Each row is a point on a landscape with many valleys, with its height.
From any point a ball takes the steepest step (drop divided by distance) to one of its 2 nearest points. It stops when none of these is lower. Distance is the straight distance between rows; heights are no part of it.
(6): [ 96 100  99 133 115 129 113  85 160 107  78 130 162 109 147 130 112  83
 146 134 107 111 175 118 114 142 107 149]  height 298
(1653): [ 78 129 128 141 127  86  92 138  93  97  91 110 129  53 165 110 103 109
 127  89 168 129 114  76 154 139 134 129]  height 400
(767): [ 99 148 115 110 156 110  92 155 181 159 136 155 110 114 144 129 116  97
 145  72  78 134 152  89 100 117 146 107]  height 278
(271): [136 102 149 134  86 162 183 132 160 144 128  92  99 101 133 123  62 127
 157  99 126 180 155 164 122 131  87 142]  height 603
(539): [116 128  86 148 144 101 157  58 142  86  72 163 158  64 120 173 127 132
 117 131 174 130 124  44 131 128 110 139]  height 206
(518): [127 143 139 120 144  72  77 192 139 152 131 151 114 123 180  88 132  88
 126 154 141 107 122 149 142 113 153  89]  height 363
(109): [142 134 152 122 157  96 113 109  91  88 149 140 186 167 111 168 169 146
  98 165 207 117  80 118 139 136 162 116]  height 379
(1587): [118 147 120 121 136 156 145  78 183 118 121 135 137 126  86 183 115 114
 133  88 111 137 126 113 110 122 150 124]  height 203
(1118): [117 152 107 116 168 142 177 113 205 164 127 168 100 100  77 174 126 160
 169  79 102 166 132  81  97 104 123 118]  height 132
(592): [115 119  95 122 109 130  95 130 101 181 142 108 116 130 127  84 168 136
 155 152  28 109 180 112  85 112  81 144]  height 192
(152): [ 91 101 135 133  92 123  75 130 126 101  87  98 133 105 190  86  81  39
 111 114 116 100 159 171 125 155 141 126]  height 106
(658): [135 132 141 139 121 130 161 112 115  67 103 121 146 106 133 170  87 124
 108 102 219 162 107 104 166 146 132 149]  height 295
(462): [153 150 116 130 126 159 162 127  80 101 131 125 142 129 143 130 107 125
  64  55 143 133  93  99 147 136 152 145]  height 601
(537): [140 121  98 138 153  90 144 130 127 112 109 152 178 134 136 127 147 131
 135 158 171 124 123 103 143 141 115 127]  height 319
(210): [116 120 154 131 102 122  87 178  93 181 156  85  82 116 141  70 165 165
 153 198 105 116 132 170 133 104 109 109]  height 715
(367): [152 134 145 141 130 137 179 131 152  96 115 140 128 107 131 156  77 124
 120  90 190 179 103 121 157 148 125 126]  height 340
(250): [198 140 129 125 134 144 186 141  95 120 158 151 132 183 130 133 141 159
  82 122 157 139  87 139 153 130 128 131]  height 415
(168): [ 88 110 148 143 120 138  71  91  67  94 109  64 118 110 107 115 153 137
 133 135 120  80 125 129 131 142 139 138]  height 360
(1685): [135 121 117 118 102 152 155 150 166 165 130 136  94 133 161 112  78 100
 130  66  57 156 168 147 102 129 115 131]  height 316
(352): [176 128 162 115 143 147 182 161 135 161 183 130  96 151  75 159 158 219
 163 168 149 169 120 127 127 116  98 144]  height 174
(1655): [115 123 154 120 126 131 139 145 183 174 151 103  95 103  97 132 104 156
 197 141 120 162 154 142 109 115 111 124]  height 693
(1027): [165  97  92 149 116 143 186 125 150 131 113 180 140 176 153 110 100 114
 104 124  81 134 153 172 115 144  88 140]  height 303
(1472): [ 79 129 133 121 134 117  47  89 124 125 118 106 129 134 106 126 152  92
 133 152  76  58 145 152 102 120 178 117]  height 770
(1404): [ 82 125 138 115 136 141  73  51 140 119 130  94 146 145  65 160 155 115
 144 157  69  72 153 153  94 113 159 131]  height 748
(596): [ 80 122 142 120  95 149  86 122 131 135 120  69  92 104 129 110  96 101
 143  88  76 119 154 141 114 127 127 138]  height 238
(1580): [110 125 130 118 105 129  74 126 149 101 104 119 136 140 176 118  76  30
  93  94 108  97 149 169 125 150 176 111]  height 172
(1459): [144 107  91 155 122 140 187 116 101 119 107 134 141 116 134 118 119 145
 130 125 138 136 151 105 136 135  76 170]  height 57
(890): [150 114 120 159 121 147 217 120 156 131 105 148 125  93 118 156 105 170
 148 121 147 176 130 114 133 140  67 155]  height 279
(1716): [133 156 151 116 117 136 103 173 131 134 140 116 107 129 155 110  85  80
  95  69 112 124 118 154 142 121 181 100]  height 317
(4): [129 132 103 117 122 137 104 112  36 122 133  99 131 147 115  92 192 153
 103 131  66  58 129 105 128 114 129 165]  height 220
(1881): [105 132 104 131 115 114  71 133  66 100 101 117 135 134 173  91 125  81
  77  74  77  74 135 107 128 137 143 143]  height 219
(1334): [149 154 130  91  92 166 119 138 106 177 172  93  83 175  99 106 121 130
 109 125  22 107 153 179 123  94 158 118]  height 333
(1468): [165 112 128 141 117 119  92 149  57 107 133 121 158 167 160  93 155 121
  75 198 158  84 112 173 166 136 128 139]  height 467
(852): [117 136 118 120 152 114 110 144  93 115 129 127 136 109 145 106 131 123
 109  89 139 111 112  92 144 123 142 134]  height 447
(1346): [137 100 138 145 108 145 149 127 142 101 111 111 142 127 143 129  83 103
 131 134 162 150 132 163 153 146 114 135]  height 380
(760): [126 122  63 151 160  84 163  91 147 103  75 200 171  97 150 147 143 127
 108 124 161 127 127  31 125 141  94 137]  height 245
(357): [122 134 117 123 163  77  88 154 160 140 114 163 142 136 168 108 130  87
 142 153 132 108 138 131 119 131 145  96]  height 320
(902): [ 96 150 122 121 140 162 155  85 200 139 120 148 106  96  76 184 100 122
 151  67  95 161 141  88  93 108 140 116]  height 169
(174): [134 118  80 124 160  94 114 147 193 190 145 205 124 154 160 108 159 119
 182 183  72 124 175 122  74 122  84 113]  height 426
(1415): [148 134 118 111 141 100 115 177 141 187 164 161 114 156 151 100 177 148
 152 213 124 113 125 153 137  97 118 110]  height 66
(909): [144 147 121 114 164  78 113 175 212 173 141 202 131 149 156 134 134  92
 146 168 146 132 127 148 127 119 165  70]  height 227
(1934): [104 124 133 131  97 151 127 102  78 115 113  76 120  88 108 130 124 145
 139 123 114 121 140  97 134 122 102 173]  height 307
(1389): [ 92 133 150 116 135 137 129 100 162 121 120 108 114  79  93 166 104 140
 165 100 144 144 131  99 129 118 138 131]  height 499
(1564): [117 152  68 121 153 130 101 111 141 125 120 194 145 142 166 148 125  89
  79  48  74 111 132  74 104 141 143 121]  height 255
(634): [ 58  99 117 153 108 108  77  93 131  97  73 111 149  75 154 101 120  83
 159 132 119 114 166 117 105 145 100 138]  height 335
(1197): [159 156 115 125 106 196 189  98  76 108 135 121 125 143 114 150 105 137
  61  50 107 139  88 108 132 124 151 155]  height 615
(482): [128 122 121 127 108 124  67 116  99 111 121 131 142 168 164  97 126  55
  74 154  89  60 139 181 134 139 170 127]  height 809
(1397): [104 128 120 117 110 134  64 103 113 111 104 102 133 148 136 110 127  69
 105 123  70  67 156 163 118 133 171 129]  height 790
(1232): [117 133 122 103 124 164 103  66 159 145 146 103 138 180  61 153 140 127
 148 162  50  87 161 164  91 103 163 143]  height 726
(660): [129 145 129 106 146 163 111  56 155 133 154 132 158 182  63 169 147 110
 126 141  88  94 131 164 100 114 183 124]  height 704
(1345): [120 125 168 141 127 112 115 159  73 104 131  88 111  81 112 135 140 189
 154 160 183 152 117  93 138 139 102 150]  height 872
(1064): [113 131 158 132 111 131  70 156  51 142 154  64  57 128 110  98 175 164
 111 144 100  84 113 158 136 108 150 110]  height 745
(1123): [161 130 143 125 135 151 190 136 148 150 144 130 106 131  89 153 129 184
 153 136 142 164 120 129 139 122 102 144]  height 110
(491): [123 117 112 134 136  91 103 170 209 188 137 180 129 131 178 106 109  78
 164 170 103 136 173 160  96 127 118  93]  height 346
(1476): [121 148 174 118 119 122  88 163 110 126 139  78  80 115 139 115  97 119
 116  89 143 131 106 154 146 122 168 106]  height 354
(1330): [139 144 135 125 141  85  86 178  59 113 147 122 120 138 174  87 157 123
  79 133 165  98  87 140 160 120 158 107]  height 481
(1193): [148 122 147 125 127 118 157 190 163 174 161 138  98 135 146  98 121 151
 157 164 146 168 128 169 136 108  99 111]  height 129
(934): [ 99  92 141 152 132  99 126 131 155 158 123 112 146  84 125 103 140 150
 208 194 153 155 160 120 107 135  64 137]  height 820
(423): [113 120 191 118  74 172  97 127 145 127 138  49  80 127 109 133  85 115
 132 147 119 133 145 222 133 124 159 106]  height 864
(509): [173 154 127  89  96 167 135 164  95 174 177 125  91 192 130  95 150 152
  92 160  73 108 120 176 140  84 142 122]  height 282
(1693): [163 137 118 147 163 131 225  87 163 111 110 189 139 126  69 205 160 191
 122 130 167 163  77 102 118 142 114 133]  height 614
(672): [152 129  89 127 173 113 162 110 113 126 135 166 159 154  97 144 191 183
 138 175 146 114 121  80 128 123  92 152]  height 248
(425): [154 129 120 130 157 104 136 122  98 106 127 146 179 157 110 146 167 156
 106 172 180 108 100 108 150 139 126 138]  height 353
(298): [ 95 156 152 105 129 144 111 137 199 144 138 113 103 117 123 143  78  81
 148  72 100 150 141 146 114 121 166  96]  height 152
(194): [ 98 130 112 123 147  87  73 124 152 121 105 156 148 114 152 131 121  70
 132 110 116 105 148 106 122 139 149 105]  height 285
(1767): [109  81 145 162 116  97  97 138 141 143 119 105 149  97 153  84 129 120
 190 221 162 141 150 154 122 139  79 132]  height 791
(1245): [114 118 192 132  72 149  88 162 140 159 155  64  81 135 118 116 107 142
 139 187 117 138 140 216 142 115 145 106]  height 830
(1094): [157 100 133 141 119 156 176 132 170 131 125 133 130 147 124 134  93 124
 144 150 145 157 149 191 139 139 103 124]  height 315
(403): [136 165 111 127 139 127 145 113  63  94 132 137 157 123 136 148 134 129
  55  55 170 123  72  70 142 130 167 135]  height 588
(1321): [164 118 155 131 110 143 158 164 155 149 147 123 114 148 123 130 104 155
 147 174 164 170 134 194 146 126 125 121]  height 230
(1384): [137 111 118 138 121  94 128 190 132 157 134 138 121 107 190  67 105 108
 133 125 133 149 145 132 134 123  91 123]  height 446
(619): [102 116 184 141 114 135  63 151  74 124 141  57  66 108 109 122 142 173
 136 138 140 119 111 154 137 126 155 113]  height 759
(975): [ 99 131  89 120 164 100  87 127 184 143 126 187 139 132 151 140 130  87
 148 107  81 107 163  86 101 136 132 114]  height 261
(1049): [165 127 152 136 121 138 161 148  87  80 127 119 144 128 151 144 104 133
  85 109 210 156  99 119 177 160 130 137]  height 256
(1093): [141 147 143 103 137 147 114 139 111 158 162 111 107 157  98 123 140 148
 130 143 103 108 124 147 130  99 160 122]  height 291
(1178): [103 120 139 128 119 140 105 121  66 140 140  60 103 112  80 126 180 191
 154 153 100 102 140  98 120 119 108 162]  height 257
(1668): [132 121  86 123 112 142 143 121 109 154 133 126 129 147 132 103 144 135
 140 125  53 112 172 106 103 117  90 161]  height 216
(354): [157 135 149 120 138 140 176 181 152 160 158 126  90 118 127 124 123 165
 152 116 148 177 122 129 141 117  99 126]  height 42
(1493): [161 140 125 115 100 193 151  92  86  98 139 114 143 188 123 128 103  94
  62  84  84 114 117 169 135 134 176 148]  height 647
(667): [153 114 116 155 128 136 234 130 189 130  94 179 116 123 128 140 106 151
 127  95 124 177 119 142 126 150  74 125]  height 343
(735): [133 125 127 129 142  92 109 112 140  91 105 146 176 152 155 146 119  75
  99 128 183 107 107 137 147 150 182 106]  height 466
(497): [138 143 152 126 166 126 178 111 202 130 128 164 130 113  77 212 119 159
 154 105 194 184  87 106 124 134 150  96]  height 560
(1850): [109 139 138 134 141  74 112 118  89  68 111 130 161  94 127 159 133 136
 119 131 221 143  90  76 156 149 147 127]  height 552
(311): [153 138 110 116  86 211 179  77 101  95 119 113 136 163 108 149  83 112
  73  53  89 131 118 143 136 126 154 157]  height 629
(1682): [134 104 143 146 105 112  78 161  44 128 125  96 122 145 162  57 170 135
  98 207 134  76 114 168 161 135 122 133]  height 439
(1363): [168 156 134 128 157 133 190 132 123 117 149 162 135 140 110 176 154 175
  95  87 177 157  61  90 138 133 142 118]  height 546
(1619): [114 112 103 159 114 146 153  65 129 109  91 116 147  63  92 164 140 167
 171 176 150 140 154  66 122 116  65 184]  height 161
(1514): [149  91 120 148 105 130 149  96  94  54  90 125 192 138 151 137 111 113
  93 164 199 124 121 137 173 165 109 156]  height 168
(1709): [135 101 104 137 122 113 119 150 196 197 149 183 129 155 154  94 128 108
 175 200  87 136 177 171  86 111  88 108]  height 391
(1871): [105 130 102 122 119 141 103  93 164  94  98 149 155 142 154 139  87  51
  98  89  87 107 157 140 103 153 168 125]  height 214
(1605): [156 131 133 134 144 117 147 123 141  96 110 156 164 153 141 153 119 101
  86 118 188 144  94 140 148 153 153 111]  height 430
(526): [158 132  98 122 152 127 173 133 118 146 142 162 125 142 115 124 171 179
 140 137 121 131 123 101 129 113  84 152]  height 218
(1743): [130 154 126 136 148  98 139 123  80  86 120 136 159  96 141 147 128 137
  91  85 197 131  82  64 157 134 146 133]  height 573
(275): [147 150 134 109 160 107 125 176 180 178 164 174 121 154 138 128 141 127
 147 190 150 129 126 158 136 101 148  88]  height 154
(1907): [110 135 134 117 129 153 126  69 139  90 119 119 159 121  89 172 111 111
 122 108 140 114 123 124 131 126 155 137]  height 243
(1899): [131 120 101 112 103 112 115 152 101 195 160 112 112 143 126  60 193 161
 170 190  44 118 161 130  94 100  76 144]  height 167
(1898): [129 140 148 121 177 102 152  95 217 127 131 172 156 136  75 203 143 142
 165 144 192 163 103 117 121 129 149  88]  height 597
(703): [171 161 135  89 123 148 138 175 114 182 184 127  89 180 121 108 164 185
 119 170 114 135 109 158 141  83 127 119]  height 252
(1494): [ 98 115 208 145  89 131  47 148 107 113 140  49  51 103 106 134 108 153
 143 147 158 141 118 190 126 128 161  94]  height 775
(616): [ 80 117 110 140 117 125  67  77  69  81  89  95 155 121 134 108 148  92
  96 118 107  64 138 112 127 144 135 157]  height 135
(930): [115 121 143 125 143 141 160 103 207 156 128 127 124 105  82 172 108 162
 201 147 135 174 159 130 104 116  96 129]  height 662
(1960): [ 99 125 133 131 139 125 146 125 192 147 117 123 106  79 116 147  91 118
 182  99 140 167 152 109 117 124 110 130]  height 531
(280): [121 130 148 127 173 123 150 106 194 138 129 146 143 113  69 188 140 167
 189 153 168 155 133 110 121 126 127 122]  height 630
(802): [111 156 146 102 155 141 116 109 215 145 141 146 128 133 101 172 104  82
 145  83 121 135 125 145 106 119 190  82]  height 104
(103): [126 120 138 124  97 149 140 151  65 137 140  71 106 113 130  99 128 150
 129 113 103 133 139 117 137 125  95 159]  height 280
(1189): [154 106 108 137 118 157 169 133 175 138 117 161 124 153 161 115  86  96
 125  93  84 158 148 165 117 143 117 122]  height 341
(626): [110  94 148 136 107 118 127 106 142  82 104 110 169 102 150 128  95 108
 152 171 186 139 147 154 147 151 100 143]  height 432
(705): [126 109 150 128  79 146 112 158 103 174 153  68  95 121 130  79 130 136
 150 170  86 128 152 180 122 116 112 127]  height 689
(48): [134 119 114 121  94 138 118 160  57 148 143  79 103 132 154  63 163 144
 122 133  79 106 145 124 130 117  90 155]  height 258
(1641): [ 89  87  99 146 106 139 127  53 150  94  78 131 176  99 127 136 124 100
 171 172 121 121 187 115 103 135  77 167]  height 263
(3): [131 151 125 117 151  86 102 173  64 117 143 120 123 121 159  98 158 143
 102 113 161 106  91  88 151 115 130 132]  height 463
(1322): [173 124 127 138 123 136 159 128  87 101 139 131 152 160 125 134 137 153
  99 151 170 125 108 137 161 149 117 152]  height 384
(963): [ 80 163 183 122 127 119  91 119  99  97 137  87  98  62  85 174 112 159
 134  73 175 144  89  86 126 115 169 126]  height 444
(1537): [ 95 150 186 126 141  92  81 141  99  91 125  99 102  82 117 149 108 142
 134 102 198 148  86 101 146 135 166 110]  height 417
(1831): [ 84 101 109 147  88 125  80 114  95  79  74 118 151 106 191  85  93  57
  98 103 107  95 165 138 132 160 114 143]  height 43
(1165): [114 145  89 119 135 129  86 130  69 129 118 120 134 134 137  99 153 113
  90  87  62  62 135  82 117 118 133 145]  height 196
(60): [125 135 149 115 126 147 107 103 127 121 149 106 130 143  90 150 127 128
 118 124 124 113 125 147 126 119 160 128]  height 286
(1949): [118 106 171 130  77 145 118 144 111 155 148  49  87  99 123 107 100 142
 163 127 108 153 142 174 125 126  98 137]  height 661
(31): [151 143 151 130 142 134 168 129 169  95 123 147 142 134 125 175 102 104
  98  90 199 177  78 139 154 163 169  96]  height 389
(503): [143 141 110 126 147  74  97 194 191 189 132 209 130 141 186 101 140  80
 144 197 120 115 144 155 119 115 142  81]  height 292
(161): [190 147  93 118 158 144 203 127 118 123 131 188 135 183 128 133 165 164
  81 104 123 128  77 130 136 137 121 125]  height 442
(637): [117 104 158 138 134  85 118 124 141  84 103 117 162 106 131 153 117 130
 161 171 219 157 121 130 155 154 121 125]  height 482
(1942): [168 156 104 120 154 152 202 138 142 138 140 179 111 152 125 137 150 158
 101  69 118 152  86 112 123 122 127 117]  height 462
(347): [125 132 108 136 157 121 190 133 188 164 126 168 111 108  96 149 133 172
 181 108 116 159 141  89  99 120  81 120]  height 173
(1216): [ 81 142 174 120 132 140  95  86 127 107 127  81 103  78  66 180 121 160
 157  99 150 134 116  95 110 110 148 138]  height 470
(105): [147 116 100 136 140  72  92 158  92  98 110 156 169 157 195  85 143  78
  77 154 157  88 122 130 164 148 148 117]  height 288
(1700): [154 150 158 105 126 158 149 151 128 157 172  98  93 143  91 137 126 166
 130 111 116 148 117 140 134 108 139 125]  height 259
(123): [130 132 120 133 133  97  83 151  85 107 121 131 142 144 180  84 127  74
  76 112 117  79 119 136 145 135 150 123]  height 249
(1696): [146 150  86 120 136 133 126 166 132 130 128 181 119 149 198 106  99  80
  74  33  72 136 128 103 124 147 135 115]  height 273
(214): [167 142 137  94  86 169 134 154  74 169 179  74  88 171 108  97 145 156
 106 132  57 111 139 163 136  95 133 134]  height 308
(1590): [153 151 134 127 168 129 189 122 191 139 133 179 122 128  97 177 126 142
 131  69 150 175  90 123 117 132 157  87]  height 519
(1078): [142 136 107 136 169 122 183  77 170 117 111 189 162 139  84 190 161 154
 120 128 160 141  95 100 120 139 136 117]  height 643
(528): [128 112  72 142 171  83 162 115 150 117  97 196 170 126 136 150 165 149
 143 152 166 120 129  65 134 142  86 128]  height 277
(738): [134 119 115 114 124 117 104 175 118 186 162 144 118 149 149  64 182 147
 158 209  89 107 142 141 122  96  95 141]  height 128
(1306): [116 144  93 117 151 132 108  92 174 125 117 184 154 153 134 154 115  78
 106  80  87 114 138 110 102 141 170 106]  height 240
(297): [117 110 119 136 110 127 121 144 146 165 143 116 126 124 137  89 112 110
 165 151  85 131 176 145 102 121  92 133]  height 735
(1129): [ 86 131 136 116 132 132 101 122 166 133 115 112 122 104 120 127  98  96
 154 100  98 126 161 131 109 126 135 120]  height 197
(1858): [ 82 143 133 134 134 104  89 123  67  92 108  98 119  74 143 111 120 119
 107  62 137 101 103  79 142 130 154 135]  height 425
(892): [134 116 153 120  71 190 153 114 108  94 120  71 116 130 123 119  81 106
 105  81 121 138 139 158 153 134 129 152]  height 911
(1642): [164 166 141 115 173 110 175 135 154 137 162 180 141 157 118 174 160 149
 100  85 180 165  54 114 126 131 183  89]  height 517
(1447): [110 159 136 108 185 124 129 104 207 156 143 153 127 119  80 181 131 126
 165  88 122 145 117 102  97 115 172  96]  height 50
(1672): [122 151 105 115 132 146 141 145 171 161 135 158  94 134 140 125  96 104
 127  49  61 150 145 108 105 122 131 115]  height 296
(1267): [130 119 168 109  65 188 126 110 123 109 133  53 102 146 115 134  67 102
 104 111 107 128 149 204 143 131 152 134]  height 892
(742): [161 126 141 135 118 157 159 100 123  77 118 133 171 156 122 170  96 122
  93 120 189 144 105 156 163 155 142 134]  height 464
(213): [129 142  95 137 160 115 167  89 128 102 103 162 152  85 115 170 133 143
 109  88 152 131  99  39 136 118 129 131]  height 160
(718): [163 161 120 120 169 135 189 127 171 140 137 195 130 158 118 159 165 137
  98  56 127 172  59 119 104 122 169  91]  height 487
(720): [130 114 131 146 144  75 136 134 111  82  97 142 165 106 145 141 131 149
 147 164 232 157 108  88 170 150 112 140]  height 521
(547): [176 158 159  99 121 158 158 169 122 163 194 115  76 168  87 142 150 213
 129 155 136 155 111 145 132  99 122 128]  height 221
(1774): [151 149 115 119 118 150 116 184 126 134 136 144  98 150 185  91  83  65
  76  46  83 131 124 143 139 140 162 108]  height 289
(1852): [102 113 155 130  83 153 143 136 142 158 134  70  90  73 117 119  78 128
 172  96 110 172 159 137 121 120  96 140]  height 633
(1509): [117 132 189 130 118 115  98 172  92 106 140  77  84 103 125 128 109 154
 125 111 175 155  98 136 148 141 141 121]  height 386
(1553): [ 58 112 126 152 122  91  84 125 116 103  73 111 143  45 172  97  94  89
 158 115 154 133 147  90 134 143 109 131]  height 370
(1380): [132 115 117 142 134 137 203 126 158 158 125 135 108  82 103 153 119 180
 185 124 132 179 152  93 115 118  56 148]  height 223
(1577): [166 140 172 125 112 151 140 105 135  81 142 125 149 168 114 176 106 112
  85 130 199 153  86 173 147 146 184 108]  height 496
(1164): [138 141 126 108  89 147 110 160 139 175 154 120  93 162 140  97 105  98
 115 133  49 114 155 178 114 102 149 121]  height 366
(585): [ 80 106 171 138 134 104 105 136 137 146 127  90 118  77 102 132 139 164
 205 176 161 159 141 113 116 132  88 143]  height 842
(1616): [128 118  83 136 169  80 123 154 212 164 125 216 149 141 165 124 142 113
 168 155 117 136 161 112  88 137  99 103]  height 448
(1007): [134 104 102 153 121 146 184  93 113 134 105 123 146  76 113 136 131 162
 160 156 128 137 160  82 108 124  51 178]  height 115
(1250): [132 126 136 131 114 103 102 209 146 174 142 145 104 123 182  64 119 103
 131 153 123 129 137 157 138 110 121  99]  height 410
(578): [135 164  74 113 150 125 118 147 112 126 130 186 120 136 178 111 126 110
  81  32  79 119 125  57 117 129 131 118]  height 264
(167): [161 155 121 112 152 158 135  76 147 126 152 158 155 204  89 159 156 114
  94 124  96 103 107 164 102 116 194 110]  height 686
(339): [154 102  65 137 118 156 173 114  88 128 121 160 143 168 146 104 138 137
 108 122  66 108 158 112 120 133  83 169]  height 241
(1689): [119 109 213 144  88 131  68 164 116 136 150  70  69 121  95 128 114 171
 141 205 166 145 117 203 136 128 154 101]  height 797
(52): [108 111 136 130 112 129 139 147 151 183 156  99 109  96 116  92 122 145
 196 146 101 161 161 130 104 114  73 135]  height 716
(1332): [127 139 139 124 165  68 100 112 145 109 142 146 178 158 111 163 162 115
 124 171 195 109  99 131 138 132 174 103]  height 414
(1609): [102  89 109 158  88 157 169  51 154  93  78 121 160  69 114 148 109 132
 175 177 148 132 172 103 116 131  60 169]  height 217
(1518): [111 127 151 123 147  63  93 125 128  82 115 130 163 131 138 134 133 104
 114 155 201 121  98 125 166 145 166 105]  height 455
(741): [109 101 134 141 109 141 175 134 192 130 106 130 116  83 148 128  68 109
 162 103 149 183 155 134 122 138  90 124]  height 564
(1878): [156 107 150 149 112 112 141 136  93  65 113 119 167 131 155 139 100 137
 103 160 229 150 107 137 173 166 123 151]  height 215
(1256): [127 162 106 120 174 119 138 122 128 125 133 154 133 115 112 151 149 144
 124  86 143 120 105  62 124 121 145 127]  height 123
(47): [141 121  89 115 107 139 118 147  43 137 143 105 125 170 148  64 172 137
  95 136  50  80 150 120 124 118 105 160]  height 237
(206): [108 126 154 138 122 104  68 178  65 157 137  83  73 114 148  73 173 153
 130 168 117  98 116 146 137 110 138 109]  height 733
(627): [100  93 147 145  99 136  66 130  62 119 122  54  95 119 131  80 152 139
 128 153 106  92 139 157 134 134 122 130]  height 387
(294): [127 166 109 110 183 130 146 110 165 156 147 170 130 132  80 165 155 147
 150  87 114 132 111  77 104 105 158 113]  height 90
(389): [161 112  75 144 113 156 190  99 122 116  95 179 152 167 143 125 115 123
  88 102  80 120 136 130 121 151  98 154]  height 268
(450): [108 134 110 118 137 122  79  96  82 110 126 117 150 147 112 120 159 113
 102 120 102  70 125 108 119 121 150 143]  height 171
(1104): [ 79 106 133 135 103 156  95  91  62 118 109  53 122  94  99 114 163 144
 156 144  90  91 155 108 117 130 106 163]  height 334
(900): [144 102  93 147 115 136 167  91 105  83  92 138 174 124 145 132 120 117
 106 139 157 120 136 120 150 152  96 164]  height 117
(1921): [115  89 128 165  99 127  81 138  45 130 119  64 123 127 150  49 173 142
 122 197 103  90 139 155 137 134  92 142]  height 413
(1451): [113  93 137 142 112 111 100 152 138 172 142 117 133 112 152  70 138 118
 163 209 116 127 157 160 110 127  90 122]  height 760
(179): [117 125 157 132 149 102 122 149 110 138 138 107 126  97 106 136 170 193
 187 184 170 145 121  96 132 126  94 144]  height 860
(1578): [128 132 125 121 133 140 103 117  60 125 148  92 132 148  94 116 193 177
 128 167  99  81 120 105 120 111 117 167]  height 236
(1721): [153 140 129 121 126 102  94 172  87 131 139 149 139 163 177  81 151  99
  77 179 148  81 100 168 165 117 156 112]  height 500
(307): [154 122 106 119 147 148 174 123 159 152 144 152 121 162  95 138 150 161
 159 150 109 139 134 129 119 115 110 140]  height 175
(72): [182 144 124 140 160 137 232 118 132 109 131 198 136 147 103 177 171 182
  93 104 168 168  56 115 133 143 110 118]  height 576
(421): [166 140 114 118 129 162 140  98 121 117 139 134 149 200 114 134 120 101
  85 117  97 101 114 165 123 127 176 127]  height 667
(765): [ 79  95 110 148 117 100  51 101  92  86  74 123 162 110 172 102 129  73
 108 131 107  70 154 121 113 151 131 137]  height 94

Call two points neighbours if one is among the 2 nearest of the other. Go from one point of each pair to the other, from neighbour to neighbour, staying as low as possible. Name the highest point that can't be avoided.
(1831), (4) -> (1721)
(1459), (1118) -> (735)
(1118), (1447) -> (425)
(975), (1415) -> (1189)
(1118), (354) -> (1093)

Where does a ball stop that starts at each point below?
(619) -> (1831)
(1942) -> (1447)
(852) -> (1459)
(1332) -> (1447)
(1216) -> (1831)
(1345) -> (1831)
(1472) -> (354)
